Each row is a point on a landscape with many peaks, with its height.
From any point a climber steps to the highest of the 2 points nearest to it. It stops when none of these is higher. Distance is the straight distance between rows; heights are no part of it.
J934: [-65 -23  14 -18 -18 -19 -25 -29 -41 -44 -25 -31 -87  19  30 -52  14  17
  -4  -7  -5]  height 295
J542: [ 44  -4  15 -43 -10 -11  13  18  22  35   6  57  32  -5  -2  25  -5  -3
 -23  44  34]  height 339
J798: [-66  37 -25 -19 -56 -13 -10 -41 -13 -16  33  -4 -65 -36  21 -56  56   3
  10  51 -21]  height 233
J713: [-27 -24   2 -19   1 -11 -37 -17  14 -15 -56 -28 -63 -19  52 -45  37  18
  -7 -37  -8]  height 313
J86: [ 28 -41  30 -21  25  20  48  33  13 -17  14  -4   0  35 -23  32 -80  19
 -20 -57  37]  height 551
J589: [ -5  25  50  16  29 -35  11 -14  56  45 -11  63 -17   3  13  -5 -39  13
  21  16  38]  height 582
J777: [ -4   6  31  63 -34  -1  -2   8 -34 -16 -10   1  28   2  15  41 -35 -14
   3  54 -13]  height 237
J641: [ 31  31  10   8   5  61  52  22 -13  44 -18  22  29 -32  17  16   6 -27
  20  11  16]  height 422
J383: [ 26 -22 -55  -7  21   7  15 -26 -11  13 -15 -14 -11 -55 -29  13  26 -53
   0 -53 -14]  height 483
J751: [-14 -23 -41 -67  14  -5  14  21  -5  -7  16   3  -8   3 -62 -18   0 -19
 -39 -36   8]  height 387
J273: [ 52 -24  -5  -9 -30  65 -24  17  18  46 -57 -35  34  -6  16  24  90 -21
  21 -21 -18]  height 377
J809: [ 32  20   4  50 -33  24  50  23 -24  11  -7 -12  23   3  17  51 -64  10
  26  77  27]  height 259
J905: [-13   2 -51 -25 -14  22 -17   2 -38  -8  47  13  46 -33 -28  12  55  -3
 -16  11 -16]  height 323
J945: [ 22 -14 -28 -20  -2 -41 -50 -31  46  -6 -10 -58 -33  24  31 -30  31 -10
 -39 -17 -16]  height 292
J685: [-19 -48  28  -6 -46 -64  -5   4  -2  -2  -1  -5 -51   2   5   2  -5  39
  -6  15  40]  height 589
J965: [-22 -20 -16  -3 -39  36 -24  39 -35   1  49 -11 -14 -47  27 -28  15  -5
  -9 -42   8]  height 529
J995: [ 19  47 -30  22 -32  45 -17   1 -31  59   2  26  16  -7  15  20  44  44
  54  -2  -9]  height 244
J381: [-65  -4 -19  -1 -14   3   0  -5 -71 -39  23  44  34 -31 -36  -3  12  15
 -29  74 -18]  height 193
J540: [ 21   5  14  17   4  55  19  39 -20  -1 -38 -39  35  26  11  24 -52 -36
   6  14  -3]  height 144
J834: [ 42 -51 -22  18  40   5  -7  24  11 -28 -13 -29   8  19   8  25 -60   3
 -23 -63  18]  height 488
J115: [-18   4  37  43  23 -37 -30 -33  32 -11  44 -11   3 -24 -15 -22  25 -18
   1  -1 -23]  height 87
J344: [ 11 -10   1  27  12  -2 -13  62  47 -12  -8  -5  74   4  -7  34 -18  53
  -1 -24  11]  height 362
J528: [ -7  12  19  10  36 -20 -18   8  59  49 -28  48 -12   4 -12 -45 -27  -8
  13 -48  26]  height 522
J128: [-38   6  -2   0  12   1 -22  31 -26  -1   6  40  43 -41 -13   1 -20  -4
 -28  46 -16]  height 174
J631: [-29  12  50 -16  63 -75  35  -3  42  -7  -4  46 -30  34 -77  -5  16  -3
  13 -17  -9]  height 386
J959: [-30 -22  39 -32  30 -48   3  25  52  37 -13  29 -37 -17   3 -56 -26  26
 -28 -19  28]  height 481
J854: [-35 -23  -1 -58   4 -22   4  13  -6 -39  12  -1 -30 -14  15 -46  61  12
 -36   8  18]  height 260
J251: [ -2   8   9  -7  15 -45  45 -30  -1 -19  26 -13  -2 -33 -52  10   2 -18
  -3  46 -13]  height 293
J841: [ -5  21  41  35  28 -13 -12  -8  39  11   9 -12  39  -9 -10  -2  -5 -38
 -20  47 -24]  height 101
J11: [ 32  18  11   9  -8 -12  -9 -13  20   3  27   0  -8  64  51  -6 -59   4
  -8  49  23]  height 400
J867: [ -8  -1   7 -32   1 -37 -11 -12  17  17 -35   8  -3  -4  -7  -4  19   2
   0  -3   1]  height 447
J457: [ 60 -39 -14   1  22 -12 -21 -17  57  14   6  -5  27   7  32 -10  19   2
 -37 -48  16]  height 409
J508: [-15  27 -19   0 -30  25 -55  28  11  -6 -23 -24  25   8   9  -1  38 -45
   3   9 -32]  height 329
J704: [  8  22  24   6   8 -22 -23  30  43   5 -28 -22  57  16  10  13 -58   3
 -21  62 -19]  height 115
J479: [ 30  -1 -28  13   8 -17  -8 -35 -44 -12  -7  73   2  23 -15  48  29  16
  11 -15  -2]  height 667
J46: [-51  13  -5   2  -1   1  -5 -34 -48 -26 -55 -30 -11  25 -25 -12  42  35
   8   8 -27]  height 195
J405: [-39   1 -14  -2 -24  14 -59 -10  -1 -40 -18 -47 -13   6  27   4  80 -20
  32 -13 -55]  height 305
J116: [-18  -6   0 -13  21  22 -20   3  20  50 -51  17  -8 -12  -2 -47  28   2
   3 -52   6]  height 482
J450: [ 38  42   4  14   9  11  -8 -27  32   4  21 -10 -10 102  18  -9 -19  -1
   6  -5  -1]  height 426
J766: [-15   5  22  -1  42  15 -13  41  18  44  -9  63  64  -3 -33  -6 -44   7
 -15   4 -10]  height 156
J820: [-58 -19  20 -23  -7   1  -9 -12 -47 -40  22   6 -50   5  25 -62   9  18
 -45  50   6]  height 278
J984: [-43   0  15  22  29 -40  -8 -27 -33 -10  25  53 -45  13 -11 -39 -83   1
   3  14 -19]  height 63
J306: [ 43 -64 -22   0  45 -17  -7  13  58 -23 -35  -6  23  33  15  -6  -5 -11
 -30 -91  -9]  height 445
J21: [ 48  -9  47  29 -15  44   9  42   4  19  11   7  46  71  24  30  -6  45
   2   6  21]  height 298
J292: [ 20  10  11  -2 -54 -10 -12   3  19  17  35  58  18  32  24  19 -24   6
 -15  70  26]  height 370
J883: [-26  13  12 -23  19 -64  35 -23   1   1  -7 -22 -41 -69 -13 -36  18  -1
 -12  38   1]  height 269
J680: [ -5   5 -14 -17 -44  51 -47   9  34  43 -77 -44  23   4  13 -19  60 -27
  20 -21 -51]  height 352
J937: [ 16  21 -32  23 -54  56   5 -16 -73  13  24  18  22 -56  28  17  67  72
  51  -9  -9]  height 264
J783: [ 17  -3   7  -1  23 -28   2  30  12 -27 -39  14  19   6  13  34   0  25
 -12  -6  21]  height 408
J672: [-23  15  46  -4  71 -83  26 -13  48  -9  33  15 -34  39 -72  -1 -63   6
  14   1 -41]  height 355
J288: [ 34 -22 -53 -13 -32  58   9  10 -18  25  -5 -49  15 -36  -9  12  29 -32
  10 -51 -19]  height 444
J24: [  9  45 -23  28  48  67   3   9 -19  16 -56 -24  44  14  10  -6 -54  -3
  27  -7 -12]  height 157
J574: [-48  41 -21 -40 -11  -4   3 -25  -6 -31 -28 -43  14 -35 -19  -7  55  45
  11  18 -17]  height 211
J437: [ 28 -27 -10  29 -36   5 -36 -27 -33  13  30  30  29  20  -7  29  33  22
   2   1 -25]  height 785
J427: [  0   0  11  -2  46 -50  32 -32  23  -6  14 -20   2 -12 -73  22 -65   3
  -8 -12 -19]  height 322
J890: [ 32 -26   0  55  12   2  -2  -2  -4 -42  18 -27  37  25  -1  55   7 -24
   2 -23  -6]  height 557
J468: [ 24  10   5  16 -25 -14   4  -7  31 -11  20 -17 -24  58 -17  16  -2 -33
  33 -39   8]  height 455
J269: [ 27 -19 -26  -2 -12 -24 -35   0  31  11  40   1  12 -45  44 -11  17  25
 -26  -3  19]  height 372
J513: [ -9  38 -33  14  30  17 -21  -6 -19   0 -55  17   8  34  -7  -8 -10   7
  24 -22 -14]  height 169
J833: [ -9   0 -19  -4 -28 -21 -75 -51  29   4 -23 -44 -23   1  22   6  59  22
   6 -10 -34]  height 285
J71: [-14 -41  52  -7   5 -54   9  19  26   8 -36 -10 -38 -35   1   3 -49  10
 -23  22  23]  height 530
J906: [-38 -31  36  40 -62 -21  -7   8 -46 -12 -33 -11 -35  -6  10  38 -34 -19
   6  26  -4]  height 218
J334: [ 32 -44  48  -4  55  -8  46  23  65  -7   6  16  15   8  -5  44 -84 -24
  -1 -54  15]  height 632
J987: [ 23 -14 -33 -12 -67  31 -14 -16 -35  13  40  13 -36 -34  43  15  11 -53
   4  18   3]  height 704
J146: [  9  45   8  -3  53  17  27  30  59   2 -25 -18  52 -11  -6   6  11   2
  15 -39  18]  height 421
J734: [ 22 -14  32  55   3  41 -12  79  -8  21  17  10  67  13   9  19  -2  24
  12 -24  -3]  height 324
J811: [ 47 -26  -3  -8  46   3  27  54  55   3   6  42   9 -11  34   2 -56 -25
 -12 -58  40]  height 544
J977: [ 68 -11 -31 -27 -13  70  20  11  -8  38 -15 -66  48  16   6  11  41  -7
  -5  -5  -4]  height 410
J268: [ 38   7 -33   8  17   2  -2 -47 -38  22 -21  26 -43 -31   3  -2 -16 -11
   5 -38   9]  height 531
J145: [-23  24  -4  -3  22 -44  29 -54 -33 -28  22  28 -70  50 -23 -16 -46  14
  21  32   0]  height 55
J955: [ 47  -8  21  46 -40  36  21  16 -44  14  -1 -24  12  29  49  37 -10  44
  16  45  29]  height 277
J745: [ 15 -16 -12   1  26 -11  24  14  13 -48  23 -37  -1  35 -58  35  -7 -53
   5 -44  11]  height 493
J291: [-25 -24  -5  24 -47   1 -31  -4 -32 -15  56  15 -39 -75  38  -4  39 -21
  13  10 -10]  height 604
J480: [-28  42  -6   6  43 -13  -5 -48 -12 -22 -74  -4   6  36 -25  -3 -12  17
   2  36 -26]  height 182
J482: [ 15  25 -24 -30   0   5  35  20  40  17  22 -17  -9  -6   4 -26 -18  -1
   4 -27  42]  height 373
J915: [  3  12   6 -11  47  -2  -4 -42 -19 -44  -6  13 -22  18  39 -17  36 -52
 -32  35 -19]  height 564
J728: [ 18  10 -41  11  -7  77  24   2 -71   1  40   0  52 -41  -6  15  34  35
   7  -6   0]  height 291
J84: [-51   6 -22  12 -53   2  -3 -41 -70 -35  43   6 -14 -35   1 -20  30  30
   4  52 -28]  height 213
J317: [-22   6  34  -8   6  -8  27   8  -9 -33  23  42 -41  56 -26  -9 -30   1
   4   1  30]  height 47
J55: [-30 -12   6 -20 -63 -43   8 -20 -26 -40  14  -6 -56  33  16   3  40  13
  -1  25  41]  height 542
J774: [-28 -27   8 -19 -80  16  -7 -18 -52 -15  22 -43 -55  11  -1   0   4   2
   8  -8   2]  height 500
J171: [  1  -6  17   4  30  51   6  28  -9   0  29  20  39  36  -4 -16  14   3
  -9 -37  19]  height 346
J524: [ 21  34  16 -45  28  -9  43  12  47   7  17   4   4   8   6   3 -39 -21
 -13  41  34]  height 345
J436: [-55  58 -28 -35 -10 -24   9  -8   2  -7  28  -3 -56 -58  -4 -58  -1 -28
   3  46  -5]  height 250
J923: [-41 -33 -16 -44 -78  58 -18  35 -44 -27   0 -20 -19 -16  18  -5  37  16
  13 -15   1]  height 475
J920: [ 45 -45  28  43  18  -4   7  -9  -9   3  39  22  37  11   8  39  -5  17
 -20  -7   8]  height 649
J785: [ 14  11 -22 -17 -20  10 -18 -31 -21 -19  29 -15 -47  14  52 -24  16 -53
 -22  38  -5]  height 623
J258: [-40 -17  -4 -48  -9 -28   9   0   5  26   4 -29 -21 -21 -78 -46  -4 -20
 -23   0 -17]  height 411
J397: [-12 -25 -16 -36  -1   2  34  10 -26  -3  17  16  25 -52 -70  11  31  -3
 -33  -8  -1]  height 357
J919: [ 10  10 -10  20   4  13   6  31  21  22 -27  -9  39   7  -4  48 -99  -5
  -1  21 -25]  height 130
J684: [ 45  19   5  -8  35  46  59  53  40  32  -8  14  42  -2  13  16 -26 -22
  30 -46  23]  height 476
J647: [ 39  40  -4  37 -28  56   4  29   3  69  12 -25  41  21  17 -10  36  37
  59 -32  19]  height 227
J316: [-17  55 -42 -15 -12   7  -1 -28  -3  -3   9 -18   6 -39   9 -21  10   4
   2  46  -8]  height 231
J469: [-26  -2  31 -42  20 -48  26 -18  16  11 -43  26 -55   8 -56   5  35 -27
   6   8  -1]  height 416
J159: [-13   1  -5  12 -20 -10 -36 -10  23   9 -21 -27 -22 -69  53 -30   6   8
  -1 -15 -13]  height 337
J61: [  6  35  -4  12  11  43  43  -1 -32  -5  22  19  28  21   1   7  -5   9
  37  20  26]  height 381
J837: [-44  -8  34  66  14 -47 -42 -16   8 -13  30   3 -22   3 -14  -6 -54  -3
   6   6 -31]  height 74
J139: [ 31 -12 -28  30  39 -30  15 -54 -17 -22  -5  21 -21   4 -35  26 -10   0
  17 -37  -4]  height 586

Where does a climber stop that starts at each point below?
J777: J867
J820: J334
J317: J436
J833: J437
J145: J436
J540: J436
J883: J867
J292: J437
